Each row is a point on a tangle of strands that fork and nearly touch. The rows are in no order.
Two points are linked if the straight distance between their rows is under 110.
K_974: [-13  28  49  26  11 -37   0 -34  17  -5 -21  45  16  25  76   1 -10  10
 -24  17   6  16  54 -26  16 -57 -44 -24]
K_831: [ -7  -2  26 -50  -4 -29 -25  37 -11   2 -10 -24 -33 -54  40 -41  -3 -57
  29 -15  -9 -24 -37   5   8 -34 -31 -13]
K_785: [ 14 -18 -96  35  11  71  35   6  -1 -18  -4  39  26  24 -68  16  17  15
 -13  -7  11   5  -2  28 -21  93  23  39]
K_308: [-26  17 -48  -5  -4  -3 -19  44  -6  -9  -4 -15 -35 -17 -34 -23   1  -8
  -9  36 -12 -76 -21  20 -41  53  -9 -13]
K_484: [  8 -24  41 -52 -10 -14 -16  35  -8  -3  -2 -27 -31 -56  39 -22  -6 -53
  58 -47  -3  28 -41 -11  32 -38 -11  -3]
K_494: [ 42  -8 -25 -20   9  48  28  22 -32  30  59 -75  -6 -62 -45 -13 -17 -45
  45 -72   8  16 -94   4  42 -14   7   8]
K_935: [-18 -24  48 -44 -37 -41 -40  16  15 -19  22 -49 -34 -39 -15  13   7 -17
  32  36  -5   1 -32   9 -26 -14  12 -11]
K_782: [ 34 -80  22 -14 -24  23  33  15  17 -29 -13 -21 -20 -25  39  36  -8 -20
 106 -75   5 106 -17 -33  38 -22  49  27]
K_824: [ -28   12   28  -23  -47  -37  -42  -33   21   -1   34  -32  -16   -3
 -114   35   14   53  -14   82   10  -28  -11   10  -57   25   40    2]
K_52: [ 19 -21  26   9 -31  24  22 -67  21  16  53   4  47  41 -50  61   0  30
 -28  15  27  59  15   4   5  -3  25  20]
K_506: [ 24  71 -11  34  32  38   4 -58  22 -34 -16  46  48  60 -48 -13  24  45
 -77  49  19 -28  42  55 -40  53  31  11]
K_570: [  32   86  -20   24   33   46   24  -71   -1    4   13   30   56   49
  -52  -31    1   26 -105   35   15  -36   18   53  -19   35   20    8]
K_706: [-10  -1 -65  -6  29  10  -9  71 -37  24 -27  -4 -14 -15  37 -40  -5 -39
  10 -46 -15 -49 -30   4  14   8 -33   4]
K_700: [-20 -24 -25  17  31   0   3  36  -8  -1 -53  49   9  27  85 -14  -3  -3
  15 -52 -12  16  40 -26  29 -16 -25   3]
K_343: [  20  -34 -100   47   31   69   28   30   -7  -15  -45   55   20   35
  -26    2   17   13    8  -39    0   10   16   18   -6   88   12   32]
K_211: [  30  -24  -60   -5   30   41   30   44  -29   46   11  -19   21  -22
   27  -10   -3  -35   27 -107    1   10  -41  -32   75  -11    0   31]
K_493: [-11 -30 -15  29  24  10  26  12  10  -8 -57  63  20  42  91   9 -13   5
  18 -64  -2  47  64 -36  43 -12  -5   6]
K_279: [  9 -23  37 -16 -11 -15  33 -21   7  28  26  -9  23   1  57  18 -15 -36
  13 -69  23  58   3 -43  66 -65   2   3]
K_78: [  3 -19 -87  29  -2  49  14  14   8 -42 -21  35   0  24 -78  19  22  13
  -2  13   2  -5  -2  37 -52 113  22  27]
K_381: [  5  42 -66  16  37  55  31   7 -32  48  16  13  27  19 -20 -39 -23  -6
 -67 -15   6 -54  -8  17  13  39 -21   7]
K_409: [-17 -18  58 -27 -48 -50 -47  -3  30 -14  18 -34 -26 -21 -22  28  13  13
  11  53   1  14   1  -2 -34 -21  11 -18]
K_522: [ -3 -21  18 -29 -47   0 -35  14  19 -26  38 -69 -40 -46 -85  40  10   5
  54  34  -2  13 -70  30 -48  31  33   0]
K_10: [-17  51 -10   3 -14  -9 -17 -32  15 -10   9   6  -3  20 -91 -13  15  34
 -53  74  -6 -74   6  32 -57  51  17  -1]
K_639: [ 31 -51   2 -15 -17  37   6  19   8 -27  31 -62 -30 -53 -27  23   0 -20
  89 -38   4  70 -65  11   2  11  27  15]
K_13: [-11  19 -31  14  -2  11   0 -10   8 -13  -2  20   6  20 -58 -12   3  21
 -48  48   1 -43  10  26 -49  64   0   6]
K_208: [  32   -7  -41  -23   38   28   26   61  -50   42   -4  -32    4  -27
   35  -38    1  -51   40 -110   -1  -11  -59  -29   66  -24  -16   27]
K_76: [ 25   6  -3 -11 -27  49  31 -65  -1  63 100 -44  28   1 -91  40 -20  -2
 -34  -3  20  20 -51   1  20  -3  25  15]
K_739: [ 20 -24 -85  38  37  61  27  31 -17  -4 -31  52  38  45   8 -11  14  15
  -6 -48   3   7  25  -2  18  57   0  24]
K_608: [ 41 -21 -31   3   5  52  54 -16 -12  53  60 -27  43 -10 -21  22 -16 -23
 -12 -68  20  31 -31 -25  51 -13   4  17]
K_599: [ 17  90  38  20  -1  -2   0 -95 -16  32  40  13  34  35 -60  -2  -4  44
 -92  76  11 -33   8  22  -8 -21   6   7]
K_471: [-20 -75  21  -2 -26 -14   1  24  41 -47 -45  26 -29   6  65  35 -10  -4
  72 -16  -4  74  38 -17  -1  -3  30   7]
K_790: [-30   6  65  -9 -48 -71 -59 -30  23 -13  15 -23 -18  12 -81  47  22  67
 -19  89   6  -9  23   0 -59   1  38 -12]
K_839: [ 16  50 -40  29  35  51  24 -41 -16  22  10  26  42  34 -42 -34 -11  12
 -83  14  13 -33   8  31  -4  38  -7  12]
K_750: [ -1   0  40 -18  14 -28  30 -21  -8  49   5  -5  21  -7  80  -5 -15 -46
   4 -80  21  40   7 -48  73 -90 -24   1]
K_140: [ -1   6  -9 -12  10   1   4  -1 -19  40  25 -15   7 -12   2 -18 -16 -26
 -34  -3   2 -23 -19   6  16 -18 -30  -6]
K_626: [-26 -48  18 -15 -24 -42 -39  38  19 -47 -49  15 -40 -18  46   3  17  -9
  47  19 -14  12  30   4 -27   4   1 -12]
K_778: [-39  -9  -1  15  16 -36 -30  43  12 -45 -85  54 -21  14  78 -16  12  10
  15  15 -25 -13  70  -6 -34   9 -29 -24]
K_818: [-40 -25   0  -7  -8 -43 -33  58   7 -46 -77  31 -40  -5  71 -18  14  -9
  48  10 -29  -8  45  -5 -24   9 -18 -20]
K_49: [-22  23  10 -20 -21 -20 -21 -22  -8  25  45 -36 -14  -9 -61   1  -7   3
 -40  59  -5 -48 -25  19 -31   3   8  -5]
K_31: [-15  -5 -60  18  -2  30  -1  18   8 -32 -28  28 -12  10 -57  -8  19  20
 -16  31  -4 -36   3  31 -56  97  10  12]
K_383: [  4  56  60  26   3 -34 -27 -59  16 -32  -1  24  22  41 -44   9  24  68
 -57  97   0 -25  54  19 -49   4   9 -10]
K_111: [-25  53  32  10   9 -54 -25 -14  -2  -5 -14   6  -1   2  -6 -29   7  30
 -50  87 -22 -77  36   1 -33 -12 -29 -41]
K_559: [ 10  65  54  29   4 -27   5 -60 -10  20  23  28  34  27  20   2  -4  25
 -72  54   3  -6  29  -2   9 -57 -37 -14]
K_978: [ 36  -8 -24   5 -10  56  55 -50 -13  67 101 -51  40 -14 -65  36 -15  -8
 -23 -43  21  26 -49 -18  47  -9  24  15]
K_969: [  4  26  -6 -12  22  -3  17  -5 -31  68  22  -7  21  -4  41 -30 -15 -35
 -45 -38   4 -26  -8 -13  49 -58 -45  -2]
K_9: [ -1  -5  53 -63 -33 -22 -36  17  -4  -4  24 -71 -40 -64 -23  -4  -1 -34
  36  21 -10   1 -60  11  -5 -19  11 -14]
K_67: [ -4  20   6  -3  -8  -6  -6 -29 -13  31  36  -9   6  -4 -19   3  -6  -2
 -40  28   4 -26 -11   4 -12 -10 -16 -14]
K_996: [ -32   47    9  -12  -25  -36  -29  -35    3    8   31  -21  -13    7
 -109    3    6   38  -46   85   -3  -72  -10   23  -52   31   25   -8]
K_158: [ 39 -27 -33  -7  13  36  51  10 -21  49  32 -22  36 -10  21   1   0 -27
   8 -96   7  31 -26 -40  67 -27   8  13]
K_949: [ 13 -10 -59 -14  30  26   2  69 -46  21  -1 -28 -19 -39  15 -40 -15 -46
  37 -64  -8 -29 -66   4  32   1 -16   9]
K_862: [-33  37  22 -15   0 -51 -25   1 -13  16  -6 -15 -13 -15  16 -39   3   1
 -41  57 -12 -76  16  10 -15 -29 -41 -39]
K_58: [ -8 -61  21 -21 -32 -18 -20  28  30 -34 -18   4 -38 -19  28  29   1 -10
  69   1  -4  52   5  -2 -18   7  22  -2]
K_376: [-28  15  23 -34  -5 -46 -27  33 -16  11  -6 -26 -32 -41  23 -38  -1 -35
  -6  22 -17 -51 -15   8  -5 -28 -27 -30]
K_151: [-20   3  15  41  35 -11  -8   8  24 -60 -84  73   6  45  99  -3  -1  34
   5  11 -17  15  88  -6 -18   5 -22 -21]
K_420: [  0  57  59  28  13 -44   2 -57  -7  13   6  33  24  26  60  -4  -6  14
 -50  30   9   0  40 -19  22 -72 -51 -27]
K_96: [ 13  -1  31 -57 -13   9 -16  22 -20   5  32 -77 -35 -85 -25 -29 -14 -43
  52  -9  -4  -3 -87  16   8 -19  -5 -10]
K_504: [ 16  61  17  34  12   0 -18 -58  31 -49 -30  39  33  48 -51  -7  37  65
 -63  74   3 -36  53  43 -65  46  34  -4]
K_402: [ 15  35 -36  -4  39  24  31   0 -49  78  35  -7  30   0  22 -36 -26 -36
 -48 -60   7 -37 -25 -18  63 -33 -35   2]
K_732: [-16  45  71  19 -17 -69 -44 -44  10 -13  -2   4  -2  12 -26  -7  23  55
 -38 103 -14 -57  40   1 -35 -25  -3 -31]
K_620: [-23   1  84 -32 -54 -78 -62 -19  16  -3  29 -40 -25 -19 -50  27  17  34
   4  80  -5  -7   3  -1 -43 -31  29 -21]
K_609: [-22   7 -56  -6  15   3 -12  51 -24  16 -21  -4 -24 -15   4 -40  -2 -21
 -11   6 -14 -65 -16  20 -20  25 -25  -5]
K_97: [-26 -52  33  13 -17 -21   2   7  44 -58 -62  50 -15  42  71  36  -8  16
  41  14   0  65  72 -20 -13  -5  13  -4]
K_564: [  7 -78 -37  39   9  27  38  38  20 -22 -64  49  -6  32  68  42 -12  -6
  78 -78 -15  76  42 -38  36   8  39  28]
K_121: [ 16   1   3  -3 -28  29  12 -62   3  32  73 -21  30  16 -67  39 -10   9
 -45  24  23  25 -18   9   2  -5  18  16]
K_61: [ 11 -38  -4 -21  -1   4   7  34  -5   2  -5 -11 -11 -25  40  -5  -5 -39
  39 -55   2  28 -17 -11  28 -23  -4   7]
K_268: [ 10  65  57  14   0 -33  -7 -73 -13  30  33   2  22  25 -23  -1  -4  32
 -70  76  -2 -21  15   4  -1 -41 -18 -16]
K_375: [-20   3  61  20   2 -39   9 -28  32 -31 -35  51   7  41  88  14 -17  21
   3  14  12  46  73 -36  20 -48 -17 -16]
K_547: [  0 -49 -25  35  18  23  55  19   8 -10 -64  59  26  48  87  29  -9   9
  53 -89  -4  59  56 -59  57  -9  25  28]
K_281: [-25  -8 -10 -27 -42 -22 -39  24  13 -24  24 -60 -51 -45 -84  12  14  -1
  34  46  -1 -32 -55  26 -65  47  31  -1]
K_398: [  8  33  27  52  42  -1  -4 -30  37 -56 -59  77  24  55  70   0  14  50
 -30  24  -3  24  90   4 -20   9 -13 -16]
K_783: [ -3  26  23  -7  19 -21  18 -16 -22  52  10   7  22   1  74 -21 -13 -35
 -23 -58  13   0   2 -33  65 -82 -43 -11]
K_817: [-20 -15  55  23 -15 -45  -1 -15  42 -60 -42  51   2  44  72  33  -4  37
  13  36   3  49  77 -19 -11 -23  -2 -17]
K_28: [-17  25   7  12  24 -24 -13   3  -6  -2 -31  38   5  14  67 -26  -3   6
 -35   4  -6 -22  43  -9   4 -26 -51 -23]
K_162: [-29  15 -15   9  46 -17 -13  32 -12  -6 -65  47   0  34  98 -34   0  -4
  -7 -31 -15 -16  42 -24  20 -23 -58 -13]
K_19: [ 17 -80 -19  11 -10  28  31  29  15 -21 -27  16 -16  -6  48  37  -8 -17
  87 -76  -6  80   3 -32  36   1  43  26]
K_382: [-31   0 -32 -10 -24 -16 -29  30  13 -18   8 -27 -46 -28 -83  -1  15  10
   7  57 -11 -65 -32  29 -68  67  26  -7]
K_871: [ 35  -7   9 -40  -8  36   4  15 -20  14  55 -81 -27 -71 -46 -11 -17 -43
  52 -35  -1  18 -93  21  27  -8   5   2]
K_703: [ 20 -34  19 -25 -37  13 -19  14  17 -28  43 -77 -34 -50 -61  30  12  -4
  80   5   7  54 -75  20 -23   9  31   7]
K_671: [ 12 -38 -46  -8  15  26  10  56 -20   5  -6 -16 -22 -33  12  -2   7 -36
  58 -62  -6  17 -44   3  14  16   2  17]
K_953: [ 46 -68  10 -11 -13  37  29  15  11 -34   9 -46 -29 -42   1  23   0 -20
 115 -63  -7  91 -47 -12  24  -5  35  20]
K_326: [  2  10 -78  28  40  50  21  27 -25  12 -19  32  35  29   9 -28   0   1
 -31 -29   2 -35   4   4   9  49 -24  15]

Follow the links from the first point to the second, and from the first to the third. Name the last point that the two ways share.
K_559; K_281; K_471 => K_974
K_750; K_9; K_839 => K_996
K_785; K_620; K_969 => K_996
K_778; K_162; K_559 => K_974
K_782; K_831; K_121 => K_949
K_703; K_484; K_978 => K_949

A fork is a point with three links. Follow the links from the first point to the second and name the forks in between, in order.
K_58; K_493 => K_974
K_49; K_9 => K_996
K_381; K_706 => K_949
K_279; K_790 => K_969, K_996
K_409; K_402 => K_996, K_969
